Each scene shows the same named points in several views. A view is turned or mirrored, and shifted as a whole, has a little noise and may leave points out.
In the rows, 128 means zero.

Scene 1
View 1
<205>: [ 93 134 135 120 152 102 117 161 106  86  81  66 113 167 119 112 156  79
 135 129 125 137 125 134 162 104 121 110 148  98  95  97 140  71 135 156
 165 116 119 120 118  88 160 112 152 101  95 161 121 110 117 169 131 123
 105 151 179  99  89 187  70  80 122  69 129 133  70 148 143 177 111 103
 146 125 168 144 134]
<211>: [ 77 126 138 122 137  67 143 142 112  72 119  84 139 149 140 147 133 106
 120 151 144 110 100 132 184 113 130 169 102 104 152 105 163 153 132 171
 161 106 168 124  94 109 156  89 149 117  95 142 130 106 125 138 155 114
  97 127 130  58 131 163 116 108 105  95 128 170 120 127 103 152  67 124
 152 158 143 153 133]
<135>: [ 87 121 119 114 140  52 146 107  99  85 194 114 145 127 180 158 121 125
 113 146 183 128  84 125 178 127 160 191 103  83 154 113 207 190 129 155
 186  85 205 162  57 109 114  85 156 158 105 131 132  90 166 124 151 149
  98 155 123  74 149 103 131 120  94 128 138 176 128 150  92 106  51 131
 163 158 113 137 116]
<8>: [110 144 129 127 151  86 147 147 111  76 145  90  85 149 188 160 121  87
  97 124 164 140 110 126 166 116 129 151 114  93 113  78 187 123 135 136
 164  90 167 147  86 110 148  98 132 131 121 152 129 119 134 145 170 127
 100 159 152 106  91 164  90 107 103 109 140 131  89 139 121 160  75 124
 155 143 153 145 142]
<6>: [ 97 130 126 117 153  89 124 141 103  93 123  86 120 151 149 124 145  94
 127 130 153 139 110 127 164 114 134 134 140  88 108 100 169 107 134 151
 177 100 145 138  95  90 138 104 154 125 100 152 127 104 138 157 135 136
 102 156 165 103 103 151  88  91 113  91 135 141  80 154 132 146  92 112
 154 132 150 139 126]
<108>: [117 145 118 118 162 114 121 144  98 100 131  88  84 157 168 117 144  79
 119 107 168 172 119 120 146 114 134 107 164  76  65  88 180  69 136 126
 180  92 132 155  95  88 124 110 147 135 116 163 119 109 145 169 133 153
 108 188 192 142  70 153  59  82 114  91 141 107  44 175 156 155 108 103
 157 117 160 132 124]
<26>: [ 95 141 135 126 145  82 141 151 111  74 120  81 106 153 158 149 131  92
 110 135 146 122 110 130 175 112 127 152 115 101 125  90 169 123 136 156
 160 100 158 128  98 107 161  94 140 115 108 151 128 113 125 145 161 119
  97 141 147  84 106 174  94 102 109  93 132 149  97 132 118 164  77 122
 149 149 154 152 142]
<74>: [111 144 129 126 154  97 137 157 111  79 123  78  83 157 173 146 134  79
 105 121 154 143 116 124 162 112 125 132 129  94  96  81 173  94 139 137
 164  96 143 139 100 103 153 105 134 120 116 158 126 120 125 156 157 126
  99 162 167 113  81 177  78  96 110  94 135 122  73 139 136 169  94 118
 152 135 162 142 141]
<159>: [117 148 133 133 150  84 154 149 113  71 152  93  73 149 201 174 114  87
  84 124 167 133 108 125 167 119 126 158 104  96 119  71 198 132 140 133
 162  86 172 146  84 117 151  90 124 131 129 151 132 121 130 139 181 125
  95 156 145 105  96 167  95 115  99 118 138 130  92 132 116 160  68 128
 157 150 154 148 145]
<121>: [ 98 133 129 122 147  79 139 143 110  77 136  91 112 151 165 148 131  97
 112 133 155 129 105 129 169 117 135 156 116  94 124  94 178 130 133 151
 167  95 163 138  89 103 146  96 141 125 107 151 128 110 130 144 158 127
  97 148 147  90 109 156 100 105 107 102 135 148  95 140 116 151  76 122
 155 147 147 148 136]
<17>: [104 142 133 127 152  97 133 159 112  82 105  75  96 159 152 137 140  79
 113 125 144 138 119 128 163 108 123 126 130  96 101  85 161  92 136 146
 162 100 139 131 106  97 156 104 140 111 109 159 125 118 120 160 152 122
  99 154 168 102  88 184  78  93 111  89 134 129  78 140 135 176  95 112
 148 135 165 147 142]
<42>: [ 81 115 112 100 149  77 113 114  85 113 160 106 161 139 141 103 149 113
 148 134 173 158  99 124 161 126 162 141 153  69 109 127 185 132 127 150
 201  96 166 159  74  82  98 102 178 153  88 142 122  79 172 154 106 166
 110 174 166 102 132  97 102  91 108  94 133 155  84 182 125 106  89 106
 163 128 124 123  98]
View 2
<26>: [207 153 165  82 122 120 123 125 130 118 145 114 152 106 120 171 123 109
 124 112 117 112 120 128 142 114 173  95 123 140 110 103 167 152 131 139
 145 146 124 155 125  70 155 156 116 159 127 142 132  98 155 112 138 163
  92 132 177 151  89 151 133 143 133 127 104 130 176 127  98 105  87 105
 121 151 140 124 124]
<17>: [200 157 150  94 120 125 110 110 147 123 135 102 138  98 116 169 129 131
 121 107 124 116 113 127 161 115 182 111 112 130 111  88 170 148 142 143
 145 140 126 142  86  65 153 145 119 153 132 127 141  88 144 118 128 174
 105 152 184 155  80 162 140 148 135 121 111 124 185  98  91  96  87 105
 138 151 126 131 139]
<121>: [197 148 167  91 112 125 128 134 118 111 143 118 152 109 113 172 125 110
 122 110 117 115 123 132 133 109 156  90 129 144 100 114 166 154 126 142
 135 149 134 143 134  81 156 153 113 152 120 153 141 103 153 110 137 158
  91 135 177 144  92 148 133 143 123 131 101 123 167 124 103 101  88 109
 120 158 136 129 119]
<6>: [192 158 156  98 103 138 134 126 130 116 131 112 131 101 109 162 149 127
 119 117 124 126 122 133 141  98 162 108 130 137 107 103 176 135 128 151
 133 136 138 129 103  95 144 139 120 135 127 144 153  92 147 108 127 170
 100 146 182 142  85 151 142 156 116 135 114 107 177 103 113  87  92 118
 138 158 121 132 131]
<108>: [166 154 147 138  97 141 115 102 136 107 101  94 112  89  98 176 144 164
  97  99 136 128 109 140 158 105 155 114 112 132  96  95 189 154 140 158
 121 145 147  97  58  81 155 115 123 121 125 127 174  81 124 116 113 181
 107 171 196 150  64 163 164 161 120 123 121  99 172  51  96  69  87 111
 161 174  98 152 146]
<205>: [205 166 140  93 117 137 115 112 159 133 133 102 116  88 120 161 152 138
 121 123 131 126 116 127 170 103 191 130 115 125 120  81 176 127 145 139
 148 124 125 132  60  78 144 137 130 142 139 122 147  79 142 113 124 185
 114 157 186 153  79 161 143 160 133 127 121 120 202  88 103  92  98 115
 154 145 121 128 150]
<42>: [174 158 160 123  77 165 157 146 104 107 122 122 110 103  90 162 171 127
 106 132 126 138 137 144 108  75 129 103 151 145  91 124 186 120 108 160
 103 133 159 100 120 144 127 123 125 101 115 171 175 101 142  96 121 154
  96 146 186 126  94 138 148 167  84 152 118  82 161 101 147  67  98 132
 142 170 109 142 124]
<211>: [217 155 170  63 119 125 136 145 117 125 165 130 155 112 125 163 132  87
 137 125 108 114 131 122 124 100 171  94 136 144 108 115 161 138 121 135
 146 137 126 167 156  88 148 167 115 160 127 155 123 108 167 105 145 152
  88 116 167 144 104 141 122 143 124 138 100 134 178 158 116 114  94 113
 104 144 151 115 115]
<135>: [179 142 193 100  88 136 163 162  68  91 143 141 162 124  98 173 131  81
 120 114 107 114 141 141  80  95 108  58 159 162  80 150 171 157  98 152
 109 160 153 136 208 119 156 151 102 135  99 193 151 128 161  97 142 125
  70 113 167 127 106 124 130 142  97 144  91 107 130 154 135  92  82 114
  96 175 138 132  90]
<8>: [183 146 170 105 115 115 117 118 116 105 129 107 157 106 111 179 108 122
 117  94 121 107 114 134 138 125 151  82 118 142  94 109 170 178 135 148
 135 161 134 136 128  61 173 147 111 156 117 142 141 102 144 115 134 158
  87 140 180 154  77 152 143 138 135 117  98 122 158 106  86  99  75  98
 124 167 129 136 121]
<159>: [176 138 176 114 114 105 118 118 109  96 124 106 169 107 105 188  93 120
 112  81 118 101 115 137 132 130 140  69 120 150  89 116 168 192 132 150
 132 171 132 139 144  56 182 150 103 165 108 147 142 108 145 115 135 153
  80 138 179 155  76 151 147 131 135 110  93 126 145 109  80 103  70  92
 116 174 129 138 114]
<74>: [190 153 155 108 117 121 111 108 139 112 125  98 142  94 115 175 121 135
 115  98 124 115 114 131 159 120 169 103 114 137 104  94 174 164 142 145
 141 150 129 134  90  59 165 141 116 152 126 129 145  90 141 118 129 173
  99 151 184 154  72 161 146 145 135 116 108 123 175  89  86  98  84 100
 139 162 123 135 137]
View 3
<74>: [106  91 145 134 136  75 175 142 102 179 127 152 116 156 180 106 122 112
 139 123 138 154 137 128 135 139 135 112 138 113 102 167 131 145 131 101
 106 101 106  84 108 135 145 126 128 128 115 137 152 115 142 124 119 129
 122 108 105 118 117 111 193 130 160 136 115 106 134  82 110 171  77  97
 148  94  93 124  98]
<42>: [166  71  97 134 166 112 218 207 100 201 103 159 106 109 161 130  94 127
 136 149 150 137 109 130 139 125 140 121 100  93  70 119 107 150 109  86
  71 107 149 117 161 188 109 121 157 158 151 161 185 106 152 186 135 134
 164 148 106 134 153  58 205  76 122 109 141 110 146 106 132 176  88 150
 139  82 131  94 100]
<135>: [167  70 104 146 161 113 180 230  66 179  85 153 100 105 186 139  94 146
 149 209 133 139 108 100 121 130 115 112  67 100 126 100 119 126  62  90
  35  88 159 120 157 186 116 130 121 114 117 165 212 143 148 157 113 138
 188 130 118 161  96  47 234  99 115 109 140  75 112  98  98 141 114 101
 121 114 109 125  73]
<211>: [148  88 110 134 150 110 129 173  75 196  94 137 129 120 174 118 126 123
 130 154 118 157 112 114 141 146 132  99 102 118 147 137 147 133  97  92
  86  90 139  99 164 145 127 158 123 101 127 140 163 127 138 123 104 137
 172 122 116 135  76 102 175 121 139 118 135  75 122 112 104 149 112  85
 139 142 122 130 101]
<121>: [130  86 128 136 146  94 162 169  83 184 107 147 119 134 177 117 120 122
 140 148 131 152 122 118 134 139 129 109 114 109 122 142 131 141 109  95
  84  97 128  94 136 150 134 138 127 116 118 145 168 123 142 132 113 136
 150 120 111 133 101  96 195 121 147 124 124  90 124  94 108 159  95  91
 140 113 104 125  94]
<6>: [129  84 124 131 149  93 184 161 100 192 114 153 119 131 166 116 118 115
 136 127 138 150 124 130 140 135 143 111 125 105  95 150 126 148 128  94
 100 103 122  95 136 154 130 132 142 138 132 144 158 108 143 146 126 132
 144 128 103 123 126  98 184 111 147 122 126 108 142  98 123 172  85 117
 147  96 116 115 104]
<108>: [105  85 147 131 140  68 226 148 119 179 139 164 103 155 169 107 108 109
 145 110 155 145 137 140 132 126 138 122 149  98  57 167 114 159 150  98
 109 112  98  85  98 149 138 103 150 158 127 147 156 101 149 154 141 128
 107 118  96 115 157  98 204 110 163 139 115 129 151  74 130 188  61 132
 153  54  93 103 101]
<17>: [113  96 140 131 135  82 163 136 100 186 125 149 128 152 169 105 128 108
 134 113 136 156 131 128 141 139 139 112 141 115 108 171 137 150 141  98
 115 101 109  82 118 129 143 134 131 125 122 133 143 114 143 124 120 131
 128 113 106 117 113 120 176 126 162 134 117 105 139  89 117 170  81  97
 154 100 103 122 106]
<205>: [116  96 130 125 141  84 169 130 114 200 127 143 132 143 157 103 132 101
 126  88 139 156 127 142 149 141 151 108 150 114  91 173 137 159 154  96
 130 107 107  82 130 131 136 141 147 137 138 132 135  96 142 135 129 132
 123 123 102 105 128 122 157 118 163 130 120 116 152 101 129 181  73 113
 161  95 121 110 118]
<159>: [106  85 149 146 138  73 170 164  80 161 119 154 106 152 194 116 112 127
 149 169 132 150 133 112 119 138 114 110 116 114 127 148 131 134 102 106
  77  92 113  88 101 144 147 127 113 109  95 144 174 138 144 116 107 132
 135 100 112 140  90  98 222 139 154 133 117  89 116  71  94 154  94  73
 134 101  77 138  78]
<26>: [123  89 131 133 141  91 150 157  84 188 109 143 126 141 176 113 130 118
 135 143 127 158 123 118 137 146 130 104 119 116 127 152 141 140 116  98
 100  96 124  91 138 139 136 144 124 110 115 138 157 120 141 122 111 137
 146 114 113 130  90 108 182 128 152 126 121  87 128  96 106 159  96  86
 144 120 106 131 100]
View 4
<205>: [114 154 149 114 100 119 155 150 144 140 132 183 101 136 192 110 138  96
  93 155 159 162 156 137  97  95 120 134 160 158 124 152  82 145 176 111
 123 119 182 153  93 117 108 140 166 146 131 135 118 101 175  88 158  96
 154 138 141 173  74  85 141 161 154  78  98  72 102 132 167 137  82 140
 157 128 148 138 154]
<8>: [126 143 149  97  91 113 170 158 163 109 154 123 130 121 139  67 110 119
 107 135 120 103 146 104 109  75 104 137 169 176 119 135 105 147 162  96
 112 143 145 159 100 125 125 133 123 124 120 165 131 109 154  99 162 125
 129 125 145 198  85  94 103 147 147 108 129  80 108 109 148 165  84 150
 127 140 135 137 145]
<26>: [130 148 143  98  98 110 160 154 152 109 150 147 131 127 146  76 121 107
 101 129 129 120 156 109 108  81 112 129 161 174 130 135 101 143 159 105
 103 140 144 150 106 122 116 130 138 130 119 155 131 106 159 104 151 124
 142 132 139 183  97  92 124 154 135 106 120  78 114 111 166 160  83 152
 139 143 144 132 146]
<74>: [114 147 155  99  91 117 163 152 157 125 145 143 110 119 168  79 117 111
  95 146 137 124 146 118 105  76 106 140 164 164 116 147  92 147 169 101
 120 126 159 157  94 122 117 134 143 135 124 155 122 103 160  91 159 109
 142 128 140 197  73  94 116 154 156  92 112  75  98 119 153 156  80 142
 138 136 133 142 147]
<108>: [102 139 163 120  81 125 176 157 155 155 137 138 103 127 198 111 115 121
 119 184 145 151 124 147  84 103 120 161 176 159 104 148  94 155 179  99
 147 122 196 160  79 112 133 147 132 139 139 156 123 105 163  66 186  98
 125 126 152 200  46  89  91 142 191  75 119  72  77 133 142 143  98 141
 136 115 120 145 163]
<17>: [117 152 151 104  98 118 157 151 153 124 140 162 109 126 172  88 127 103
  93 145 144 134 152 123 105  80 108 134 159 161 123 149  88 147 170 105
 116 127 161 156  97 122 112 135 154 138 125 148 122 100 163  96 154 109
 150 133 139 185  78  92 132 157 148  90 108  72 105 123 162 150  77 143
 146 137 142 138 146]
<211>: [160 153 132 103 108 102 153 149 148  98 161 162 152 144 128  79 130 100
 110 104 123 123 177 100 116  94 128 110 156 186 153 121 114 139 151 115
  76 158 134 144 124 120 109 133 131 118 117 143 143 121 170 122 133 141
 137 140 142 157 125  82 143 156 108 118 127  80 138 101 181 158  95 161
 147 145 167 112 149]
<6>: [134 146 148 118  97 109 164 156 149 133 148 154 132 139 169 105 127 107
 120 148 142 149 150 128  97 108 132 135 163 172 129 136 109 146 166 108
 114 142 173 152 104 117 123 140 131 125 132 144 133 112 171  90 161 116
 126 137 150 170  87  82 119 147 154  96 125  76 109 121 164 141 100 153
 145 124 145 126 160]
<121>: [140 147 143 105  98 110 164 155 156 112 160 138 139 134 142  79 121 111
 115 129 125 121 156 109 110  90 122 132 164 179 133 127 110 141 155 104
  99 149 145 152 115 122 121 133 122 122 123 154 138 115 162 105 151 130
 128 134 148 176 102  86 118 148 136 109 128  82 120 107 162 160  95 155
 136 137 146 124 152]
<135>: [184 139 136 114  92  96 183 163 159  95 190  93 198 141  97  70 103 134
 161 107  94 105 153  96 110 121 145 127 173 209 148  95 152 144 139 102
  79 192 127 150 135 121 141 134  61  90 124 162 166 139 156 119 156 172
  79 124 164 169 133  81  87 124 128 138 167  93 137  79 160 171 131 180
 118 128 153 102 161]
View 5
<135>: [147 117  82 155 132 120 163 156 115 114  33 144  38 188 171 135  84 115
 148 174 113 180 109 147 101 135 168 123 107 133 145  83 141 124 111  97
 166 144 104 144  98 100 215 142 132 173  81  76 132 124 140 105 150  95
  88 146  99 105 187 150  73 129 149 111 144 110  91 119 157 111 139 154
 146 128  81 169 156]
<205>: [116  76  88 197  73 121 153  95  89 155 114 113  66 147 136 159 136  87
 164 118 152  83 162 111 137 133 118 127 112  96 133 125 131 119  97  86
  88  71 108 131 131 107 158 133 124 130 102 147 157  82 140 154 128 173
 112 152 175 108 100 126 122 112  95 129 114 128 136 150 172 107 137 165
  84  87 161  98  72]
<42>: [175 133 106 146  93 145 160 163 121 139  57 150  37 158 164 150 129  88
 167 135 128 127 135 117  83 150 166 147  91 126 147 111 129 127 117 118
 129 106 128 133 116 113 177 153 132 154  97  74 141 107 140 104 165 111
 102 187 134  91 129 167  99 109 168 120 122 109 119 129 162 125 134 180
 104  84 119 131  89]
<8>: [104  72  80 188 111 110 164 100 110 136  89 104  50 167 132 150 100 107
 167 146 146 140 152 138 124 120 133 103 119 108 149 109 118 125  94  82
 131 106 105 137 129 121 197 128 105 156  91 134 130 100 140 132 135 156
 101 121 141 113 155 121  97 105  80 113 143 128 113 149 168  93 128 152
 123 118 126 147 131]
<121>: [115  83  76 185 109 112 160 113  96 132  79 121  58 168 146 145 104 106
 156 150 135 133 139 135 130 125 132 118 114 110 139 103 136 121  98  82
 126 107 102 140 116 104 189 131 125 152  91 124 144 102 139 139 128 145
  99 134 138 114 148 128  97 122 104 117 134 122 113 140 167 103 136 152
 117 117 123 136 122]
<159>: [ 96  61  77 191 120 101 168  94 110 130  86 101  49 171 128 147  89 114
 164 152 147 148 153 147 129 116 136  95 122 109 153 109 116 128  94  85
 139 114 100 141 127 125 203 126 102 161  91 135 125 104 144 132 134 156
  97 112 134 115 168 117  92 107  69 108 150 128 109 150 169  86 127 147
 131 129 126 158 145]
<26>: [105  74  70 195 104 107 156 104  86 138  87 115  67 167 143 145 106 108
 151 149 139 125 142 137 145 122 124 116 119 104 135 105 140 119  92  75
 118 104  97 144 119 100 185 129 127 148  91 139 149  95 140 147 121 156
 100 131 145 115 143 118 100 128  95 121 132 120 112 138 168 100 139 149
 115 116 129 128 120]
<17>: [104  67  83 197  89 111 156  90  92 150 105 108  62 156 130 151 123  97
 165 131 151 105 158 128 138 126 119 115 117  99 139 119 124 118  91  84
 106  86 106 135 133 112 174 131 118 141  96 147 145  87 143 152 128 172
 105 137 162 113 121 118 110 112  85 122 126 127 127 152 176 100 133 159
 101 104 147 115  97]
<108>: [133  86 113 173  74 131 165 107 133 156 115 105  35 142 122 164 137  81
 189 108 168  99 182 111  94 138 137 115 105 107 159 136  87 126 105 109
 110  75 131 120 150 142 169 138  89 144 109 125 128  87 144 122 161 168
 114 157 168 100 105 137 121  73  91 112 127 133 141 167 173  97 121 180
  92  79 160 128  80]
<6>: [125  89  84 182  95 121 158 114  96 144  87 122  57 160 147 148 120  96
 161 138 141 115 147 124 124 135 132 125 109 107 135 111 132 120  99  90
 114  94 109 137 123 106 176 136 126 144  94 125 149  94 140 139 136 150
 102 151 152 107 130 134 107 119 112 122 125 121 123 139 170 109 136 160
 105  97 135 120 101]
<74>: [103  65  86 194  94 111 163  94 105 147 105 101  56 154 129 154 113  98
 172 133 156 113 165 126 130 126 125 105 118 100 146 120 113 123  95  85
 111  89 108 133 136 120 182 128 108 148  99 144 139  89 142 141 132 171
 103 130 158 112 129 122 108 101  76 118 134 131 124 154 176  96 129 160
 104 106 147 130 109]
<211>: [112  85  61 191 114 110 150 118  69 129  67 134  76 178 166 137 100 114
 135 163 115 134 118 143 150 125 128 125 122 109 124  93 164 118  91  69
 129 117  90 151 101  76 189 135 149 147  86 126 162 103 141 155 113 133
  91 139 136 114 155 127  92 147 120 127 130 113 104 122 168 114 150 140
 119 121 113 124 124]
View 6
<108>: [145 107 181 155 111 124 161 181 130  84 132 140  69 139 127 119 117 159
 105  79 105 122 114  78 130 139 129 127  55 207 111 169 153 130 174 105
 157 124 145 112 180 116  92 146 146 132 152 135 181 123 105 118 156 148
  73  84 104 164 100 168 134  91 116 165 119 103 123 146 120 130 124 178
  98 137 167 160 106]
<6>: [111 107 164 135 112 150 130 172 123 115 137 132  89 113 130 145 121 146
 104 115 131 134 118 103 136 149 120 134  94 167 116 140 143 128 157 116
 142 129 137 126 151 128 114 148 136 140 151 117 162 121 130 113 161 138
  92  86  95 157 107 134 153 117 106 135 134 123 124 154 116 121 132 176
 101 145 156 130 110]
<135>: [ 51 120 112 113 114 185 151 154  89 100 160 109 119  50 135 174 107  97
  80 154 160 171 161 113 131 155 129 155  99 132 126 146 145 153 152 135
  87 136 127 179 100 111 156 123 109 156 130  74 169  70 179 105 146 142
 148  57  88 199 119 118 172 111  92  95 122 153 135 138  93  67 131 161
 126 113 204 131 128]
<211>: [ 83 120 142 120 111 172 105 165 116 162 146 119 104  91 133 188 129 112
  99 155 147 147 122 127 152 160  95 133 147 130 133 112 123 131 141 126
 117 139 137 137 133 134 141 155 116 148 146  87 151 119 173 113 157 132
 117  78  88 151 119 113 169 140  99 107 132 143 118 155 103 116 138 166
 104 142 148 107 116]
<42>: [ 67  87 143 123 111 164 143 158  94  55 144 125 102  76 137 123 112 154
 100 113 163 157 142 105 107 139 156 159  54 151 100 154 176 129 162 116
 124 116 121 163 109 126 118 123 134 146 143 126 155  91 111 109 174 137
 108  90  99 187 101 116 159 108  99 126 155 117 139 155 116  94 130 183
 106 146 177 135 110]
<8>: [124 136 154 144 116 146 149 175 128 139 143 123  89 114 132 173 115 110
  89 125 107 134 125  95 151 156  98 122 111 177 136 149 124 143 160 125
 129 141 150 124 168 113 127 153 125 139 143  92 181 110 164 116 140 147
 109  62  94 167 118 164 152 105 110 128 103 134 117 138 101 119 128 159
 113 117 176 143 120]
<121>: [105 126 149 134 110 155 131 169 120 139 145 123  94 104 131 171 122 118
  96 131 128 138 126 108 145 157 105 130 119 157 128 135 130 137 156 125
 127 137 142 131 152 121 129 152 124 147 146  95 166 113 161 118 149 144
 111  71  93 160 115 141 158 118 103 122 121 136 120 148 105 115 133 166
 108 131 164 130 117]
<17>: [135 122 176 143 111 137 128 177 139 147 130 135  81 136 127 160 129 136
 104 112 111 121 105 101 151 151 101 119 113 177 127 134 125 129 158 114
 150 137 144 107 177 128 111 161 133 136 155 112 169 137 141 119 153 142
  84  82  93 143 113 151 147 119 112 141 122 122 111 148 116 140 130 174
  96 143 144 133 109]
<205>: [137 109 186 143 107 135 115 177 139 137 126 140  76 145 131 143 132 158
 114 105 117 118  98 102 145 148 107 119 106 181 115 131 135 116 160 108
 165 130 141 102 175 136 100 162 143 134 158 132 156 146 117 121 167 136
  69  98  97 132  99 141 142 124 113 151 140 112 118 163 123 152 130 181
  88 162 130 126 101]
<159>: [124 143 152 143 113 145 152 176 131 149 148 121  88 111 127 184 117  95
  86 131 103 133 126  93 160 159  91 120 118 177 143 149 112 148 161 130
 122 146 154 124 173 107 135 155 119 139 143  81 185 109 180 115 130 149
 114  52  96 171 126 167 150 100 107 121  92 144 116 131  93 115 130 157
 115 110 184 144 124]
<26>: [114 127 155 133 110 153 122 171 129 154 138 123  92 115 132 177 126 119
  99 134 122 134 116 109 153 158  94 123 134 159 134 128 122 134 150 122
 131 140 141 121 158 125 128 161 120 142 147  95 166 125 160 117 150 139
 103  76  91 148 115 138 157 123 106 123 119 136 115 146 105 124 133 165
 102 137 152 124 115]

Which points are out of place in each view (at most two, in the order of its rows)? Write none if all are in place.
view 1: <205>
view 2: <42>, <159>
view 3: none
view 4: <26>, <135>
view 5: <6>
view 6: none
